Each row is a point on a landscape with many valleys, with its height.
A ball rolls from a point to whichever of its 2 nearest points has the largest drop for the distance, and stops where none of them is lower. Distance is the straight distance between rows; heights are no part of it.
(551) (h 756): [-37 -35 -20  -4   0 -36  81 -39 -27   0 -49 -72   1   7  16  11 -36  19
 -33 -29 -31  14  12]
(741) (h 444): [-18   1  18  14   3  13  18   2 -42 -31  -6  -9   5  -1  -8 -11 -28  29
  -4 -14 -13 -24   1]
(760) (h 904): [ 26  41   3 -42 -14   3  15  -2  -1  39 -26 -14  11  38   1 -32   9   2
   2 -75 -27  13  21]
(823) (h 798): [-23 -20 -38  -4  -7 -51  31  16  21 -26 -24   2   4  12 -35   7 -21 -35
  -1 -53  14 -26   1]
(251) (h 416): [  4  52  76  33 -12  30 -33  32  13   0  14  10  -5  -6  11 -13  30   0
  15  -3   6   6 -14]
(348) (h 761): [-28 -15 -35 -20  36 -26  10 -54 -38 -39 -18 -30  32  34  -4  24 -46  36
   0 -79 -28  -1   6]
(200) (h 632): [-10 -19 -36   1  18  -8  32 -12  29   8 -13  -4   4  53  -4 -47 -19  33
  22 -47  28 -56  -9]
(553) (h 208): [ 34  18   8 -13  12 -42 -29   7 -38  -4 -29 -24  13 -22 -16 -10  34  22
 -29 -11 -27  23  11]
(44) (h 864): [-28 -51 -41  32 -29  -8  49  48  34 -11  18  21  39  46  12  -1 -56  19
 -16 -53  29 -50 -63]
(166) (h 201): [ 11  -5 -46   0 -35  26  -8 -31   6   1 -26 -30  25   9   7  30  15  54
 -15 -13 -41  -5  27]
(144) (h 537): [ 41  21  15 -12 -12   7 -42 -58 -58  33   7  42 -13 -58 -11 -19  51 -27
  12  69   1  22  32]
(504) (h 587): [-30 -24 -24  40 -21  11  42 -27  44   8 -20 -11  24  51  29 -29 -19  60
  13 -48 -21 -76  13]
(640) (h 804): [-44  -9  -7  28  17 -33  17 -14  41 -18   6  14  12  33 -10  30   7  36
   6  11 -28 -31 -20]
(170) (h 589): [ 13 -16 -16   1  22  -3 -20  16 -21  -8  -8 -39  22   5 -13   3  -6   9
 -32  46  57  11 -24]
(7) (h 456): [ 20  12   4  17 -13   0   2 -32  19  29  -7   8  -9 -18 -26  34  17   3
 -26  31  32  24 -52]
(643) (h 367): [ 54  68  34  -2 -20 -16 -19  -5 -10  40 -19 -13  -4 -17 -14 -13  37   4
 -10 -21  26  36  -8]
(819) (h 873): [-22  -4  21  32  -5 -36  53  11  -6 -10  24 -12  -2  -5 -14  22   3 -51
  -7   2   8  17 -15]
(813) (h 287): [-29  -1  13  13  23  22 -40   8 -41 -15  16 -14  -5  -2  -9 -30   1   4
   4  78 -28   4  21]
(57) (h 76): [ 23  26  18 -30  27 -77 -16 -62 -91  62  -7  -7  29 -17 -21 -13  53 -51
  -8  58  10  47  26]
(379) (h 72): [ -1 -24   1 -16   0 -16 -28 -11  -5 -10 -46 -37   5 -28  -5  25  23  60
 -16  31 -25  13  18]
(219) (h 435): [ -6 -16  -5 -12  28 -19 -67  -5 -35  -6   5  41 -13 -35 -40  12  18 -14
  24  65  42  30 -16]
(109) (h 631): [ -8  13  30 -14  10  22  14 -23 -29   6  38  -3 -30  11  -3 -50  10 -12
 -32 -19  39  27  -2]
(187) (h 598): [ 30  65   8 -14 -43  21 -27  39  40 -17  -3  62 -29  20  -6   4  15 -18
  -6  -8  18  13 -28]
(660) (h 494): [-31 -30 -20  -2   4  22  28  30  12 -25  10   6  -2  11   7 -27 -58  25
  -2 -55 -43 -51  16]
(562) (h 653): [  1  19   1  -7 -40  78  -1   0 -16   8  25  16 -39 -10  -1  23   8 -34
  14  22   6  20   9]
(104) (h 673): [-42 -39   0 -15  27 -16  17 -26 -16 -19  13 -26 -10  14  11 -36  17   8
 -23 -16   8  36  34]
(477) (h 189): [ 23  68  45 -28 -10 -34  26 -15 -66  15  -6  15 -19   9  14 -15  37 -43
 -22  19 -21  19  53]
(185) (h 584): [  2  26   6  -1   3  56 -19  17   8   1  32  14  -8  47  20 -56  14   2
 -22 -37  -7   5  20]
(689) (h 641): [ 28 -13  19 -17  32 -36   0 -11 -14  13  -5 -13  -1  -6  12  11   3 -19
  -7  43  52 -17  18]
(158) (h 754): [-32 -25  -9 -17  11 -55  11 -21   0 -38 -27 -34   1 -17 -13  33 -30 -38
 -14 -25  -5   9  29]
(914) (h 532): [ 43   5 -12 -11 -10   6 -20  13  29  32  -5 -22  20  14  -5   6  -7  27
 -43  -7  31  19 -43]
(318) (h 436): [ 72  31  -3  -4 -10  16 -33 -38 -41  19  -2  -9   6 -31   4   8  54 -24
 -14   2  20  35  31]
(275) (h 776): [  6 -49  -5  -9   9  23  -8  11 -28 -28  51  40 -21 -46   8  13   1  24
 -14  13 -14  19   6]
(513) (h 893): [ -6 -27 -32  24  -2 -30  32  28  10 -38  -5  -6  32  49  35   7 -36  53
 -45 -39  25 -48  -7]
(452) (h 306): [ 35  14   0 -22  10 -15  -7 -66 -55  42 -18 -46  22  -5  17 -10  56 -33
  -4  30   2  39  66]
(852) (h 602): [ -64  -66  -31   -1  -60   13   11   40   69   -3    2   -1   38   48
   30    4 -100   53  -12  -55  -21  -36  -22]
(491) (h 341): [  6  16  38 -33  32 -43   4  12 -42  11 -26 -42  36  10   8 -30  36  19
   1 -46  13  49  17]
(550) (h 724): [ -8 -30 -47  -1  -9  20 -16  65  -2 -23  11  27 -29 -28  -3 -41  -1  -7
  11  61 -28   5   1]
(341) (h 905): [  9  40  30 -23  -1 -34  39 -23  17  44   7  19 -41 -10 -31 -19  12 -50
  20  -6   3   7 -19]
(162) (h 302): [ 36   2  25 -30  38 -35 -42 -14 -78  32  14   5  16 -31 -32   4  22 -32
  -8  43  24  56  -6]
(558) (h 526): [  1  19  -9 -31 -11 -14 -51   1  15  -8 -13  46 -42   0 -24   4  34 -34
   0  41  63  28   1]
(417) (h 674): [ -5 -18  15  11  17  10  15 -13 -24  -5  43  29 -48 -18   5 -38  41 -36
  -2  31  53   4  10]
(430) (h 731): [ -2 -27  -4 -10  10   8  -6  21  82  34   1 -18  -6 -10 -13   1 -15 -15
  19 -32 -29  -7  -9]
(568) (h 501): [ 13  42  87  10  13 -11  -4  -7 -43   8   7   7   6 -38   4  10  36   6
  18  -1 -27  23   0]
(159) (h 347): [-11  46  23  41  -7  57 -33  -6   1   5   4 -33  14   7  -4 -12  22  -1
   3  43  10   3  -2]
(83) (h 723): [-47 -15  -9 -35  42   3  35 -42 -39  14 -14 -56  19  16 -14  -4 -54  19
   7 -29 -35  17  13]
(505) (h 695): [ 20 -14   0   7 -43  51  28  -4 -28   6   8 -20 -16 -34   9  34 -18  -8
 -39  18 -20  15  10]
(901) (h 412): [ 18 -19   7 -27  25   9  -5 -23  -3  38  33  -1  -5 -21  15  22   8 -19
  -9  46 -49  34  21]
(415) (h 351): [ 22  60  30 -44 -12 -23  -8 -34 -36  23  19  41 -37  18  -2   7  13 -66
 -22  50  22  28   9]
(183) (h 437): [  9  35  35   4 -26  -7   5  51 -38  -4  -4  28 -38 -16 -35 -33  28 -39
  -6  22  30  34 -21]
(327) (h 639): [ -2   3   0  -3   7  -4  34 -29  34  27 -15 -50  33  61  37  -1 -11  32
   3 -45 -41 -28  13]
(582) (h 811): [ 29 -34 -11 -10   4  48 -11  15  13 -13  44  80 -48 -36  29   3   0   6
   9  32  32   5 -26]
(317) (h 692): [ 24 -33  -9  10  37  -1 -14  33   2  -5   9  17 -10 -35  10  -1   6 -17
  37  58  16 -27  13]
(920) (h 712): [  4   7  35  15  17  37 -25 -16 -12  21  22  38 -54 -49  10 -67  32 -48
  31  82  17  -5   4]
(62) (h 339): [ 14 -16  12 -32   3  30 -18  39 -18  35  -2  -8 -11  -1   9 -20  -3  10
 -37  75 -28  10  10]
(776) (h 782): [ 13  34 -21  25   3  33 -38  50  29   0  -7  31   5  15 -15 -34  23  11
  50  -8  41  -4 -50]
(462) (h 681): [-24 -21   0 -32  42 -12  66 -42  -2  21   0  -2  -8  38  -9 -14 -25  43
  29 -22  -1 -14 -17]
(163) (h 837): [-46  11   8   6 -12  -6  44 -13  51   6  24   7  -5  58   5  27  -5 -22
  -3  -2   0   3 -17]
(339) (h 374): [ -3 -13  19  36 -17  22 -33  18  19   4   2 -12  -6 -58 -18  28  30  -7
   9  42  41  26 -42]
(911) (h 774): [ -4 -34 -23  29  -5  15 -16  59  81 -12  16  15  18  -3   7  30  -9 -40
  35  -5  -5 -22 -26]
(54) (h 880): [-46 -27   1 -11  -5 -32  31 -10  35 -19  20 -18  32  43  37  54 -25   7
 -24 -47 -18  12   3]
(413) (h 541): [-25  -1  -9  13  -9  38   4  29  47 -33  26  29 -26  20  23 -34 -13 -24
  -1 -26 -20 -30  13]
(20) (h 704): [ 20 -10  -3  10  39 -43   7 -48  42  -7   2  -8  21  16  23  -1  16  10
 -26 -69 -34 -26  17]
(106) (h 544): [-22 -30 -41  47 -24   2  54 -34  15 -16   2 -20  34   6   4  15 -35  59
  -5 -43 -58 -39 -18]
(347) (h 600): [ 39  23 -15 -18 -35  54 -24 -29 -27  34  -5  36 -34 -17  13   7  37 -31
  11  84  25  11  10]
(866) (h 748): [  5  29  10  21  16  45 -43  40   4  11 -14  23 -39 -30 -12 -60  19 -36
  67  29  31  -8 -17]
(67) (h 476): [ -5  26  81 -25  39 -49   1 -28 -78   3  -3 -19  22 -12  23   9  34 -10
  18 -24   9  46  37]
(502) (h 336): [ 21  -1 -33 -28 -21  36   9 -29  -4 -15 -13  31  -8  -6   5  32 -11  25
  20 -30 -13 -29  27]
(244) (h 682): [-32 -13 -10  -3  12 -10 -14  -6  53 -12 -30  -1 -34   0 -11 -39 -14  -3
  31  -3  34 -41  10]
(917) (h 711): [-26 -41 -38  -2  26 -44   9 -23 -17 -20   8 -54  36  -5  -5   9  13  -3
 -12 -14 -41  30  36]
(285) (h 213): [ -3  23  22  32  28  33 -66  28 -31 -25  27  32  -9 -18  -8   0 -30 -12
  19  38 -20 -18 -14]
(839) (h 516): [ 37  25  12   2 -51  -1   9  43  23   3 -36  15  -5   8  -1  31   4   2
 -22 -31  13  -3 -27]
(284) (h 818): [  9  54  -5  21   1  19 -15  -2  42  21 -20 -10  14  24 -24 -11  -4  10
  52 -23   4 -39 -27]
(273) (h 257): [  1 -12   9  32   5   0 -55   4  29 -28 -11  -8  12 -45 -15  48  -5   5
  24  -5  17 -17 -10]
(254) (h 762): [ -1   6  -7 -12  37 -36  10 -60   5  -6  10  -3  10  40  21  44  10  29
 -13   6 -40  -4  23]
(310) (h 812): [-31 -47 -14  21  -6  12 -22  69  27 -57  34 -15  33 -13  36  27 -32  -6
  12  -4 -13   7  11]
(735) (h 747): [-26 -17 -31  10 -18  13  14  36   7 -22  33  31  -8  -6 -12  17  21   7
 -24  43  -8  21 -27]
(672) (h 495): [ -9 -11 -46  30 -19  25  11  12   4 -11 -15 -24  26 -11 -17   5 -42  59
  12  -8   3 -38 -26]
(949) (h 835): [-12 -46 -23  25  -7 -27  16  44  47 -10  -2  19  -5 -11 -36 -16 -47  14
  -5 -37  16 -40 -53]
(261) (h 860): [ 11  65  17 -12 -15  -5  37 -29  18  28 -28  14 -24  33 -14 -27  -6  -4
  33 -51  -4 -33  -8]
(363) (h 551): [-19 -39 -46  37 -50  37   3  34  52  -1  -8 -34  67   3  14  19 -87  47
  -3 -38 -13 -42 -16]
(460) (h 844): [-39 -56 -45   0 -14 -10  -3  27  59 -20  20 -34  53  10  -3  39 -19  18
 -13 -27 -16  18  -9]
(507) (h 332): [ 52  39  19 -13  14 -24  39  26 -53   1 -11   8  10  26  26 -12   2  -8
 -16 -11 -35 -12  28]
(729) (h 304): [-23  10  16  42  11  31 -30  22  17 -35  -4  42 -26 -32 -17  -2 -57   8
  46  26   5 -41 -47]
(856) (h 405): [  5 -19 -19  -2 -26  47 -25  12  34 -29  -8  -2   4 -31  24  55 -33  -5
  26 -41   6 -28  17]
(865) (h 807): [ -8   0  25 -32   0 -77   8 -33   0   9 -34  -5 -26  -6 -10  38  17 -31
  -9  22 -16  29  20]
(836) (h 425): [ 51  35   1  16 -26   6  14  42 -24 -13 -12  11  -6  -7  13   1  32 -10
 -12  22   6  -3  14]

For each start below, name the point where the ball stops.
(582): (273)
(275): (273)
(865): (273)

Call two points neighbours if one is among the 2 nearest of the other. Go from one point of each pair to the other, from neighbour to neighbour, staying as low as possible. Name the highest point that can't be avoided.
(57) and (285): (318)
(285) and (273): (729)
(379) and (285): (856)
